Each row is a point on a tangle of strands that fork and nearly touch. The rows are in no order.
(in the rows, 128 means zero)
Points whose rows are less than 135 apart are linked; no others are. Some points are linked to none.
(1408): [ 52 109 145  83 123  96 104 108  87  88 148 101 143 134 152 130 123 139
 127 126 190 120 175 153 168 139 178 130 101 115 118 106 130 103]
(1114): [121 177 105 141  89 120 147 127 135 155 200 123 127 123 122 167 116  71
 156 141  97 110 149 162  91 122 128 104  75 149 163 164 121 123]
(1243): [ 99 169 137 104 150 140 110 140  87 160 136 159 189 110 141 134 144  88
 186 151  98 116 117 134 152  93 122 128 164  99  95 145 118 112]
(751): [142 125 168 190 147  92 153 117 136 124 116 111 145 186  87 130 123 114
 141 122 130  97 113 138 141  97  90 128 193 111 127 118 100 141]
(277): [185 133 146 145 132 141 160 155 151 112  87 138 105 139  80  94 104 155
 103  91  80 116 153 150 111 138  76 141 151 142  99 102 117 173]
(141): [ 80 178 107 142 129 132 155 123 139 130 223 147 137  90 100 162  89 108
 115 149 125 130 132 151  81 147 134 130  79 165 190 171 111 125]
(428): [117 102 164 167 110 102 143  86 144 110 144 129 107 135  70 171  88 164
 139 123 141 156 100 152 199 157 120 131 118 107 135 130 126 126]
(1619): [191 156 160 130 141 154 173 119 160  83  88 161 144 111  92 104 157 114
  86 139 134 168  96 135 182 195 124 137 126 144 109 120 108 102]
(668): [145 148 125 132 125 114 170 132 128 137 136 155 156 150 126 107 135 143
 130 110  74  95 176 168  69  81  83  90 140 133  99 112 100 175]
(818): [130  83 115 111 168 131  75 167 102 152 109  84 191  66 193 126 181  85
 112 169 125 110 103  75 142  85 137 165 148 174 123 123 173 135]
(1229): [154 198 101 128 119 117 155  87 130 147 129 140 152 126 144 147 103 148
 119  40  98 152  90 113  94 166 141  91 105 120  87 143  86 142]
(1662): [ 80  86 164 110  68  73 164 115 155  62 158 116  81 169 101 125  62 168
 174  79 120 143 146 139 101 170  88 100 117  94 145 123  83 147]
(310): [182 144 143 108  77 160  99 155 156 136 117 116 153 132 144 127 120  81
 179 141  89  96 174 133 114  65 109  93  99 126 106 141 126 137]
(1489): [142 164 122 139 131  97 154  99 129 179 161 135 171 132 129 168 123 118
 122 116  99 148  98 127 125 130 154 115 137 125  84 168 144 129]
(705): [ 96 149 127 112 156 107 146  91 101  87 147 159 130 133  96 129 172 141
 100 129 124 159 179 129 128 147 123 122 134 110  93 125 187 121]
(17): [120  32  94 119 132 124  84 164 147 120  60 101  90 133 158 112 136 133
 104 100 195 124 149  75 151 160 131 178 129 103 198 136 139 150]
(1429): [122 173 118 130 146 133 174  51 162  95 135 171 131 121 119 110 137 195
 108  67 106 148 120 146 138 154 132  96 118  99  82 111 138 150]
(444): [138  72 124 130 146 137 107 157 123 114  92 117  68 155 123 109 155 130
 119 133 125 118 154 110 161 132  98 177 115 129 165 141 145 114]
(430): [122 148 144 139 120 112  94 167 119 128 132  96 150 172 137 117 122 112
 181 134  98  66 133 134 136  86  98 106 180 120  81 106 108 118]
(1144): [ 90 116 129 152 125 116 133  99 133 154 161  99  79 120 101 169 123 130
 102 136 175 147  73 138 165 133 153 133 117 140 203 127 138  81]
(706): [148  83 101 135 149 181 110 161 132 150 109 109  87  80  98 133 160 132
  76 129 117 165 114 142 131 128 115 157 147 159 180 144 135 115]
(704): [201 104 129 127 120 128 126 138 147 106 100 130  74 130 117  77 135 162
 116 101  36 115 170 159  74 113  66 115 146 132 116 106 108 194]
(676): [147  61 146 132 133 155 108 173 135 112  72  98 100  83 111 138 154  87
  93 147 174 174  59 122 182 149 127 167 124 180 197 106 128  95]
(1573): [183 192 134  74 106 167 160 171 150 134 170 149 177  93 140 153 128  97
 157 122  83 124 182 133  69 117 116 107 114 129 113 139 125 167]
(249): [ 94 133 103 114 139 132 136 127 106 147 167 120 126  71 172 164 169  73
 118 170 175 162 153 144 102 109 144 122  87 187 178 165 140  88]
(602): [ 81 116 144 130  80 117 149 129 134 142 134 110 107 209 166 127 105 151
 152 108 150  93 133 105 145 137 111 100 139  70 134 118  97 124]
(930): [135 157 153 143 110 113 170 129 127 133 180 119 129 119  71 159  93 136
 100  75  95 138 125 158  95 164  93 115 118 163 141 160  97 134]
(1074): [138  54  93 140 173 154  63 140 141 166  99 106 114  77 159 121 118 108
 113 167 139 148  86 105 140  80 128 168 128 161 171 145 181 114]
(1416): [175 141 117 162 161 167 149 144 153 183 147 123 136 108 156 155 150 122
 122 134  85 146 127 134  80 104  83 148 131 135 137 161 130 125]
(759): [101 106 104 165 101 142 130 146 105 185 168 100  80 128 127 156 125  90
 128 177 134 125  92 115  76 112 146 112  94 155 207 131 141 103]
(1770): [ 88 127 109 163  97  94 108  81 124 116 181 108 129 122 104 181  79 122
 168 144 127 151 130 135 158 153 150 114  86  81 139 158 153 119]
(226): [142  60 152 110  82 146 107 160 119  76  68 114 123 103 102 135 161  94
 119 126 204 130  87 110 207 145 128 152 124 171 188 103 107 109]
(1718): [148 126 114 136 121 165 110 139 145 178 129 105  91 117 117  96 144 137
  90 110 118  88 162 127 119 125 140 118  99 170 130 143 144 122]
(718): [166 189  96 102 120 144 181 127 134 157 147 165 165 117 159 137 131 109
 143 120  99 155 167 108  76 122 117 110 133  92 105 149 132 163]
(255): [177 157 137  76 127 184 100 161 118 150  98 148 194  87 160 125 141  79
 153 167 114 110 156  96 144 103 144 124 123 136  87 135 149 133]
(1069): [105 126 159 133  85 122 152 128 134 120 147 112  67 178  88 118 101 126
 144  96 156 131 141 150 123 174 143 123  98 140 171 134  94 103]
(1110): [111 122 121 140 167 134 111 154 106 161 136 140 149 131 147 155 162  84
 107 163 147 147 173 110 136  87 108 146 157 108 135 127 177 124]
(897): [173 151 101 118 154 169 167 133 124 171  62 153 114  79 142 113 158 134
  80  82 137 141  91 111 103 157 141 139  95 171 162 139 121 128]
(924): [ 84 108 132 125 130  94 126  59 142  84 177 149 107 131 106 137  99 189
 139 103  91 138 166 170 141 171 140 129  87  91 119 134 158 142]
(1571): [114 158  98 156 119 106 134  76 131 159 179 124 152  99 125 164 110 115
 137 151 111 167  98 149 151 160 176 102 106 109 111 141 141 107]
(1043): [120  51 100 139 174 139  39 126 129 133  98 103 127 108 158 109 140 136
 137 166 141 105 117  96 151 107 108 181 154 135 161 131 179 141]
(1390): [191 152 144 165 171 134 165 112 134 128  89 140 133 159 109  98 169 132
 111 124  86 144  91 148 121 122  91 151 160 116  98 135 125 145]
(1255): [135 138 115 113 142 156 106 111 114 164 129 134 191  51 207 171 143  80
 120 190 142 164 105 121 107  89 160 117 124 177 113 152 156 109]
(389): [169 144  82  95 185 151  92 123 126 145  74 148 180  99 171  91 187 147
 125 181 123  95 120  96 112  81 143 157 168 122  89 140 170 183]
(475): [126 160 144 125 119  70 140  78 121  91 130 150 137 154 101 111 117 172
 155 110  64 137 123 159 103 110 111 102 179  89  37  93  88 137]
(1639): [107  94 190 157  69  80 136 122 134 109 133  95 117 175  78  95  71 151
 169  71 109 107  78 153 149 125 100  90 152 141  82  93  75 131]
(1426): [182 154 110 128 141 147 106 139 150 106 102 163 103 126 147  97 136 161
 125  81  26 116 156 116  50 125  80 114 144 111 103 131 110 199]
(1796): [ 85  93 156 111 132 110 148 116 133 125 124 117 102 115 110  88 148 149
 103 117 167 133 168 154 165 155 139 118 151 141  87  91 125  98]
(727): [107 182 128  97 108 142 121 119 111 125 184 156 144 126 129 139 126 122
 138 111 109 127 142 164 121 139 177  77  85 135 109 126 138  87]
(1398): [142 141 130 176 130 131 136 153 116 162 143 111  85 131  96 171 116 113
 120 120  91 147 110 150 105 145  85 138 103 147 167 145  96 127]
(267): [108 149 112  87 152 109 128  97 115 147 145 147 201  81 160 156 182  88
  98 139 128 156 118 135 129 159 192  96 112 151 105 144 167 116]
(1679): [115  89 144 119 114  43 162  70 151  79 136 113 134 135  89 114  90 171
 151  80  68 173 143 200  85 122  88  74 130 138  63  94  99 167]
(1227): [139  73 157 139 121 140 143 155 147 124  76  85 102 169 127 101 138 133
 108 141 195 103  95  95 194 155 123 168 145 121 150 108 113 127]
(661): [105 139 143 102  90 123 141 104 124 126 182 137  77 154  96 120 104 144
 129  99 121 113 130 182 140 159 165  99  94 152 130 129 127 110]
(769): [ 82  87 144 127  39  77 126  89 134 100 156  97  70 182 107 142  58 159
 171  68 124 135 103 150 128 166 126  94  80 100 126 131  73 134]
(858): [123 136 155 131 121 112 134 127 100  99 161 140 160 158 123 150 133  86
 174 177 167 128 175 116 139  78 123 117 153  83 114 140 159 116]
(27): [140 173 163 129 168 141 137 142 120 118  86 131 160 119  98  76 139 181
 122 105 140 124  76 153 170 119 131 136 190 149  79 124 124 122]
(134): [152 167 113 100 175 107 133 134 113 161 117 138 173 104 160 114 171 130
 118 140 138 122  99  99 146 125 142 126 162 142  98 124 171 114]
(781): [113 107 147 133 113 159 146 174 119 104 125 116  66 147 105  63 112 160
 120 107 139 121 150 146 122 179 116 125  95 127 147 109 105 108]
(921): [178  81 118 123 127 190  70 159 127 141  64  95  95  78 100 106 131 125
  96 132 147 158  94 122 184 168 120 170 121 169 193 126 116 119]
(282): [117 110 172 118 128 123 126 133 114  68 110 106 117 120  86 143 131 125
  95 100 186 166 102 142 220 193 151 118 132 168 159 103 120  75]
(524): [ 97 137 152 143  87  92 138 118 133 128 123 103 112 190 140 139  59 156
 128  73 184 114  85 112 140 164 120 136 127  67 141 129  68 129]
(352): [ 63 153 117 100 162 111 135  83 116  97 157 173 162  89 129 165 151 157
 104 111 133 164 159 151 128 169 151 119 112 122 110 140 174 118]
(1211): [162 123 123 128 179 124 125 146 122 110  57 131 140 127 131  72 198 154
  88 143 130 119 131 123 141 103 122 172 177 130 123 115 171 149]
(887): [125 199 125 139 143 144 169 128 145 133 178 163 125 105 122 112 116 133
 104 131 114 133 156 166  87 142 128 132  80 145 136 173 126 145]
(203): [111  81 126 134 160 142  35 188 116 130 102 114 171 131 139  99 131 129
 119 159 149  69 139  82 150  92 137 173 158 129 110 120 170 152]
(260): [148 111 153 179 139 126 129 136 119 100  97 126 103 177  82  79 119 154
 124 140 133 101 125 143 139  82 100 148 196 105 121 103 108 159]
(1241): [116  95 114 112 184 105 146 136  96 126 111 118 163  71 180 138 191  90
  96 139 134 153 141 135 124 114 126 167 139 198 145 145 136 118]
(1744): [161 185 133  90 153 129 117 151 118 149  93 133 162 131 151  94 150 141
 141 140  98 102 127 114 130 104 118 130 173 121  56 106 154 129]
(627): [187 171  99 117 141 134 143 146 167 137 119 129 121 124 153 133 140 169
 107  82  65 112 147 120  59 129  91 137 121 131 115 164  78 176]
(167): [161 126 104 153 112 166 127 157 150 161 164 120  91  85  94 141 104 118
  87 140  75 145 113 140  63 139  91 138  98 174 185 156 117 137]
(1260): [162 113 125  71 108 175  78 182 118 115 100 126 189  94 157 143 163  59
 126 193 118 121 167 107 149 111 159 115 106 157 135 134 164 121]
(1437): [158 159 144 102 153 147 140 124 120 136 107 134 109 122 134 113 150 167
 102 102 118 146 111 155 138 145 141  99  97 161  93 116 135  89]
(1264): [ 96 168 100 101 159 130 117 133 110 163 127 141 222  66 200 170 150  98
 118 171 164 172  49 110 116  91 156 120 116 141  91 140 128 112]
(396): [135  95 171 179 111  96 148 123 147 122 144 114 108 196 107 152 104 126
 124 125 124 119 105 140 161 141  85 136 150 111 149 133 110 123]
(1202): [147 100 136 129  91 123  82 140 123 116 126 107 125 182 151 120 122 114
 165 146  71  66 208 143  93  66  89 112 138 100  99 106 131 185]
(513): [108  86 127 130 128 136 112 147 120 152 121  93 112 125 190 165 120 110
 130 175 191 116  77  74 146 120 141 172 139 141 179 138 111 101]
(1348): [ 93  94 121 137 131 136  96 160 119 152  97  76 132 159 145 106 132 138
 112 154 187  81  87  70 172 143 124 165 144 108 158 140 127 102]
(311): [132  94 162 118  95 155 147 163 159  89  83 144  84 174 126 118 102 136
 129  79 197 129 127 110 158 170 124 167 126  88 203  94  98 127]
(485): [ 86 159 132 143 103 108 106 158 108 160 158  93 155 148 117 150  91  96
 174 146 153 105  96 109 156  94 163 124 119 116 115 134 117  72]
(558): [123 130 153 141  73 104 168 155 151 167 107 116  82 162 124 129  76 134
 128  92 192 124  69  88 143 150 135 139 114  97 187 115  65 131]
(384): [136 160  58 107 145 172 134 135 124 204 118 140 129  67 177 151 153  83
  94 134 131 168  89  90  42 120 181 129 120 172 161 163 141 125]
(846): [175 144 118  89 127 195 115 162 155 140 160 151 160  91 155 148 135  76
 150 146  84 123 216 119  84  93  94 121 107 108 143 179 158 157]
(414): [130 136 135 153 156 121 104 112  97 126  88 144 140 155  84  76 135 147
 121 151 118 101 148 134 109  83 116 138 198 116  74 105 125 138]
(877): [142 119 118  88 175 115 151 106  79 141  97 135 150  67 167 153 194 120
  75 124 163 171 118 117 127 164 158 155 136 200 125 145 122 126]
(1334): [125 186 146  82 127 180 128 131 110 139 116 176 217 105 135 161 162  74
 168 167 124 123 124 125 149 101 160 101 122  89  88 145 142 110]
(315): [122  94  80 114  96 141 113 162 145 182 105  91  55 152 155 134 120 109
 123 115 161 111  78  85  99 121 166 155 118 125 228 125 114 137]
(123): [104 123 103  94 159 153  98 141  88 181 132 109 163  55 189 160 155  75
 130 179 129 118  81 115 129  99 149 136 154 196 131 120 169  99]
(361): [130  67  80 113 153 189  82 128 136 155 112  84  69  44 135 147 149 117
  72 150 106 174  99 128  89 150 131 160 111 158 224 149 161 137]
(1367): [128 151 115 101 167 150 160 147 140 151 145 186 155 114 148 121 157 121
  99 124 127 120 183 146  89 117 129 156  83 169 128 146 147 137]
(672): [121 116 175 181 112  87 181  88 141  62 132 150 104 142  48 110 102 164
 137  93 103 138 142 150 120 143  82  89 166 115  94  97 120 153]
(365): [ 96 122 140 127  95 102 125 124 116 137 192 117 115 165 131 160  72 132
 144 128 175 143 145 124 160 149 159 116 101  83 125 134 134 108]
(205): [ 87 118 126 174  89 112 152 147 127 164 179 110  86 162 148 211  94  87
 143 148 140 132 110 136  85 131 135 117  87 131 203 148  87 101]
(531): [143 147 161 152 113  85 165  76 134  53 113 166 122 164  61 119 126 164
 129 124  87 144 117 188  95 105  98  94 190 123  76  76  94 147]
(1518): [138  97 119 160  95  96 130 147 144 130 178  77 100 172 158 170 101  86
 144 132 113 110 120 155  80 127  85 119  93 155 203 155  93 131]
(75): [ 98 112 130 126  72  52 126 127 123  85 157 119 162 180 123 164 101  83
 184 139 109  96 154 140 121  93 105  76 140 103  77 111  87 158]
(1150): [129 125 166 137  86 112 148 108 157  80  90 136 115 167 120 120  88 145
 160  80 199 144  87 118 186 176 116 135 130  65 166 100  73 123]
(529): [120  32  86 147 148 156  61 135 152 149 110  89  60  83 145 128 131 114
 104 159 145 154 107  99 117 125 145 185 108 144 207 164 142 108]
(29): [ 77 117 142 131  90  67 127 102 133  99 166 129 147 205 160 131 100 145
 189 135 167 119 135 100 135 106 115 108 141  32 105 132 116 137]
(1170): [181 103 126 168 166 148 100 114 146 124  77 124 101 158 121  79 163 159
 125 150 133 124 133 127 162  83 111 156 183 135 143 125 149 135]
(958): [157 121 100 128 145 144 109 129 123 134 108 136 117 143 118 109 125 149
 122 130  95 109 190 146  92  96 101 155 168 106 105 132 145 157]
(1719): [127  57 124 128 104 153 120 179 150  89  73 115  64 128 142 112 126 142
  94  91 193 126 130  84 137 176 131 183  98 132 216 124  89 132]
(1435): [ 70 124 156 120 103  88 107  81 124 105 161 140 113 146 116 123  84 183
 166 147 143 130 157 127 174 122 143  86 125  84  57 106 152 114]
(1512): [161  90 128 121  87 161  62 160 126 141 106 108 135 143 145  88 108 100
 183 160  82  69 174 106 122  79 104 106 122 116  95 128 151 155]
(1000): [164 128 134 130 140 156 115 143 128 179  97  91 107 114 133  62 124 159
 125 113  80 105 140 120 138 109 134 120 114 155  91 118 122 136]
(913): [ 90 110 138 144  72  40 130 108 126 101 160 116 140 206 139 186  91 132
 182 108 118 101  96 127 150 117 107 103 119  81 118 136  93 160]
(703): [159 159 165 155 107 151 174 113 143  91 113 174 120 112  62 131 106 131
 108  99 130 153  95 157 154 172 112 111 106 134 121 122 111 104]
(263): [ 97  89 150 112 138 152 116 147 128 144  95 117 103 136 130  53 126 167
 117 123 124 106 174 126 132 127 133 127 148 152  87  90 112 114]
(1650): [162 158 159 129 132 141 190 138 169 126 139 149  97 131  84 108 115 147
  93  69  69 124 143 146  93 158 113 129 131 147 126 134 108 134]
(1205): [ 94  84 138 150  86  41 134  77 140  85 144  91 117 172 102 112  76 151
 170  70  96 141 124 174 121 106  94  79 129 119  97  99  92 154]
(1290): [139  59 121 133 100 116  82 124 127  87 116 113 112 182 141  88 117 159
 147 151  47  74 172 142  73  65  86 127 180 100 100  83  97 169]
(139): [140 177 147  86  83 158 114 136 122 123 162 169 146 100 106 140 124  86
 138 149 129 139 186 159 116 117 164  70  77 137  97 125 147 122]
(204): [ 81  93 155 147 101  64  98  93 135 120 145 104 126 172  97 103  55 183
 182 110 134 105 106 137 164 136 150 102 102  76  73  91 115 134]
(799): [115 160 127 146 149  83 150  88 130 113 175 147 153 128 121 150 136 126
 162 115  81 143 137 164 111 116  70 103 114 101 126 155 117 155]
(1218): [106 103 121 141 114 136  67 168  98 168 142 106 132 106 173 172 103  97
 150 189 164 107  93  95 144  80 157 168 132 154 155 117 143 100]
(387): [112 150 106 125 127 122 151  41 161  70 177 170 117 119 104 118  98 203
 147  89  83 144 166 158  89 175 147 102 102 114  91 138 137 169]
(1833): [103  95 100 142  91 161  97 162 118 195 146 111  92 141 159 158 113  73
 136 154 179 104 127  87  99 102 149 122 109 118 216 138 129 124]
(1164): [ 91 106 126 123 106 100 133  90 118  81 132  92  95 139 103 139 117 156
 151 113 184 149 117 119 176 207 154 133 109  91 161 133 107  86]
(1265): [ 70 136 136  96  95 113 110 129  91 140 168 116 137 121 148 167 118 105
 129 146 204 141 150 122 164 141 188 100 104 131 128 139 158  96]
(42): [163 149  67 114 140 189 112 136 117 195 117 138 118  43 157 164 141  91
 142 164  97 134 131  96  77  99 156 144 111 153 160 124 161 128]
(754): [146 160 102 113 179 142  75 171 134 141 104 129 210  99 155  70 168 114
 153 187  99  73 122 107 110  66 129 154 175  85 100 112 151 172]
(1327): [110 179 106  98 164 118 169  88 153 107 152 210 150 128 158 111 138 172
 145  92 115 135 157 128  98 127 150 105 127 104  79 116 149 122]
(55): [142  78 107 134 134 164  96 144 129 161 114 106  52 125 117 127 131 108
 116 157 159 115 106 120 118 140 161 168 102 151 222 128 115 112]
(923): [ 94 146 124 133 151 123 154 111 105 116 180 147 112 111 158 160 131 103
 144 151 158 151 150 130 126 115 106 131  98 139 161 158 168 103]
(1160): [194 126 143 120 134 182 147 146 148  89  86 134  96  96  90  96 148 136
  86 119 127 143 128 125 150 159 111 152 115 155 144 124 109 123]
(129): [183 136 120 134 170 153 162 110 130  90  62 158 106 161  97  57 179 170
  84 143 106 132 122 124 120 122 106 145 185 109 102 103 149 169]
(780): [119 133 157 163 180  88 125 114 105 119 116 141 148 131 129 112 160 149
 101 141 167 138 114 154 186 130 132 130 153 133 119 125 148 116]
(928): [189 140 105 104 167 158 127 145 157 145  29 137 143 116 132  90 159 140
  83  78 149 125  83 118 123 138 151 146 116 162 118 113  90 151]
(181): [101 117 129 109  73 140 109 161 103 158 149 145 106 157 164 159 117  77
 153 138 172  85 163 113 143 112 150 107  84 104 178 131 139 115]
(864): [ 68 105 149 146  98  97 150  94 137  73 178 148  99 155  91 135  87 177
 159 101 122 126 153 134 135 185 103 115 110  66 142 131 130 156]
(163): [103  93 102 145 154 132 109 129  93 146 118  84 115  97 130 143 147  87
  96 141 187 157 122 142 114 124 160 154 103 189 172 152 129  82]
(778): [131 158 111 153 155 123 161  70 127 160 155 133 139  58 129 162 134 112
 105 106 134 201  51 140 134 148 134 138 134 163 128 132 160  88]
(1463): [162 202 124 110 145 134 148 132 116 135 120 184 174 151 174 111 135 133
 143 137  92 116 130 109  98 108 133  91 194  90  54 100 143 151]
(1009): [115 128 137 168 134 127  92 174 103 164 128  84 133 145 126 107 113 127
 141 142 147  86  80 113 163 125 132 142 138 131 103 138 135  86]
(1381): [104 114 153 184 113  58 107 131 140 129 165  91 151 179 120 163  95 138
 163 129 122 127  78 134 175 133 101 112 141  97 133 139  93 116]
(906): [127 131 142 146 119 109 170 125 116 112 156 134 125 163 102 113 137 103
 131 148 126  93 179 112 121 104 102 126 125 114 118 133 151 134]
(1087): [125  94 130  86 148 126  73 162  98 144  98 106 188  87 168 120 190  94
 118 146 125 102 165 121 167 115 161 122 136 166 128 126 171 144]
(451): [136 144 111 125 172 137 167 103 109 150 115 165 143  86 162 139 168 139
  86  98 146 163 131 125 102 160 130 155 100 152 123 149 151 141]
(86): [132 113 130 130  87  96 126 130 113 134 155 108 112 184 125 123 100 123
 149 106 107  93 136 173 108 122  95 105 131 154 107 149 105 118]
(941): [111 137 138 140 114 137 146 142 118 111 190 144 143 139 132 206 116  74
 175 159 146 147 172 139 116  97  95 107 108  95 144 170 140 112]
(161): [125 147 122 105 122 171 141 145 117 148 160 147 168  64 142 179 157  58
 118 187 152 178 129 106 106 114 151 117  91 175 141 160 153 106]
(972): [ 79 135 134 117  80  77 122 111 127  96 181 122 137 155 106 141 103 131
 184 120  80 125 182 157 123 126 108  94 110  85  84 107  96 144]
(302): [136 124 164 139  63 114 157 106 155  64 138 139  93 131  35 157  77 138
 121  78 135 163 115 148 180 186 120 113 102 121 131 128  97 128]
(1308): [135 141 139 123 113 185 133 159 146 106 172 157 159 106 152 167 130  60
 157 179 129 138 179 122  91 107  84 130 116 118 155 174 144 129]
(374): [138 102 154 144 156 134  64 184 123 120  82  98 131 150  97  49 135 171
 126 163 162  72 109 102 155 108 110 180 159 108 101 126 150 146]
(951): [146 182  97 103 169 131 157 142 131 166 144 173 177 106 188 156 158 118
 132 125 139 152 138  86 110 130 147 130 158 116  95 137 149 134]
(1276): [178 155 102 101 173 159 145 142 162 153  72 161 136 145 167  83 157 161
  96  89 121 124 122 101 123 116 162 149 133 129  89 117 137 153]
(1336): [182 191 128  95 128 157 128 128 129 100 107 201 206 148 155 119 144 105
 168 170 109  90 137 130 103  78 141 120 197 109  79  86 147 159]
(1739): [ 96 122 167 145 124 128 177 105 126  72 137 152  94 156  75 119 105 169
 120  94 126 135 160 148 156 169  93 117 143 107 124  91 114 117]
(1817): [155 104 109 152 132 164  85 137 122 175 130 108 109 109 148 122 118 124
 120 148 127 104 186 103 145 106 133 139 111 150 158 129 154 141]
(1223): [ 72 121 139 151  83  83 102  89 128 111 125  99 108 171 123 128  63 171
 179 103 160 115  78 117 190 150 182 111  99  96 142 111 118 122]
(1845): [121 126 112 131 130 149 148 147 119 177 166 120 103 126 114 150 160  95
  83 168 123 130 111 124 108 157 154 128 109 159 176 145 139  98]
(880): [145  82 161 139 119 147 101 177 143 130  87  81 109 155  81  59 107 155
 106 129 138  89 111 102 179 142 119 155 151 114 126 107 107 120]
(954): [127 128 121 155 172 130 137 132 112 165  96  97 146  84 139 141 138 124
  86 143 157 148  73 136 161 128 145 145 124 181 148 140 129 102]
(170): [128 129 159 134 148 163 155 167 151  80 122 105  77 118  86  98 137 136
  78 116 138 138 165 132 124 177 105 161 111 151 151 129 131 100]
(825): [ 79 122 125 152 110  96  98  75 125 110 153  79 103 126 105 142  89 160
 161 128 158 153  68 129 200 184 189 116 108 100 179 104 128  97]
(538): [106 144 128 116 116  69 173  77 140  70 144 129 154 141 114 139 116 153
 172  74  60 140 137 161  63 122  86  97 155 124  50 119  94 154]
(130): [162 127  85 120 142 176  90 145 127 154 127 158 145 116 126 133 130 108
 135 147  95 109 203 117 107  91 126 144 112 120 138 170 168 157]
(1592): [123 141 137 156 170 135 100 166 107 139 121 106 189 118 152  93 146 117
 168 205 137  84 126 119 143  67 102 139 164 109 113 119 152 132]
(502): [192 127 153 148 133 156 174 128 155  71  84 162  78 138  72  63 150 153
 109 126  72 121 147 129 117 117 101 138 164 119 118  67 117 149]
(1029): [116 193  88  83 158 103 203 132 151 114 132 182 116 166 160 117 146 195
 125 102 149 140 143  98  81 130 155 115 139  95 100 110 114 155]
(674): [126  97 148 153  66 123 155 158 144  89 158 107  94 181 115 146  80 131
 135  86 142 101 146 133 118 172  99 147  99 112 175 130  57 132]
(1582): [138 130 173 138  90 123 133 155 137  94  96 112 111 192  83 112  88 125
 161 103 183 124  78 135 204 143 110 165 154 116 148 111  67 112]
(447): [ 66 132 146 108 123 117 120 102  92  92 146 147 157 130 125 113 127 149
 144 141 150 120 178 137 160 101 154  90 103 109  67  99 144  88]
(952): [119 192  84 100 138 132 173  93 138 175 128 175 135 108 148 156 129 141
 106  86 136 160  74 105  94 173 187 107 104 136 118 140 116 127]
(1664): [166 180 113  82 170 120 171 116 155 131  91 162 132 140 134  88 159 186
 106  94 134 151 122 135 105 137 136 118 163 100  96 100 113 135]
(68): [ 70 104 122 130 147 102 133  85 118  83 173 117 111 120 114 156 164 126
 131 123 167 144 145 126 164 187 145 144 105 129 143 143 144  87]
(575): [160 134  93  97 194 112  84 122 108 107  58 136 149 106 131  61 186 171
 102 172 116  99 140 118  96  88 148 155 195 110  96  96 154 186]
(771): [131  98 122 177 114 133 101 153 137 166 125  90  98 160 145 150  97 114
 117 145 102  76 153  99 144 104 106 147 116 118 138 112 128 141]
(78): [107 121 136 129 164 106 131  64 104 146 111  92 140  56 131 152 152 101
  87 122 155 194  57 155 156 170 154 130 126 182 138 147 130  98]
(1644): [139 142 114 145 126 152 154 119 135 200 151 125 152 121 140 159 136  93
 109 152 108 139  97 139 109 114 141 115 140 152 139 158 137 100]
(495): [104 148 113 111 157 113 140  60 146  78 140 162 143  81 106 141 141 183
  86  79 122 183 121 155 164 188 139 122  95 134 111 124 177 133]
(1008): [122 168  68 126 168 142 153  93 125 184 123 158 142  80 165 177 141 102
  99 112 147 189  65 102  90 134 177 135 137 162 143 143 141 100]
(1059): [168 106  86 105 159 147  81 134 105 158  82 120 121  80 143 111 168 123
 105 156 103 128 122  98 117 127 139 169 100 162 117 149 169 130]
(1060): [136 197 136 107 130 100 157 100 134 102 129 158 166 148 155 128 103 175
 151 114  64 119 117 124  74 110 149  91 181  86  36  82 107 153]
(1493): [100 121 124 114 134 114  93 141  69 156 142 109 134 123 134 123 159  97
 101 147 196 126 137 118 144 126 181 133 112 166 130 134 146  85]
(1392): [161 162 150 108 113 162 105 154 137 103 125 169 192 152 143 126 122  89
 163 155  62  94 189 126 114  67 112  98 158 117  87 113 133 134]

Follow the links from the first point to the second, and from the first to the third. Name the last point that the two ways share.
(170) / (1719) / (627): (396)
(55) / (1512) / (1619): (846)
(754) / (661) / (972): (396)
(1000) / (1087) / (928): (846)
(627) / (55) / (674): (260)
(1744) / (78) / (315): (163)

A fork is a point with three links. Follow the links from the first point to the second and name the forks in between, in order.
(170) / (249): (396) > (260) > (130) > (846) > (941)
(674) / (954): (1069) > (396) > (260) > (130) > (846) > (941) > (249) > (163)
(302) / (310): (396) > (260) > (130) > (846) > (1463)
(1489) / (75): (1265) > (163) > (249) > (941) > (846) > (130) > (260) > (396) > (913)
(1582) / (1463): (1150) > (524) > (913) > (396) > (260) > (130) > (846)
(1619) / (204): (396) > (260) > (130) > (846) > (941) > (249) > (163) > (1265)
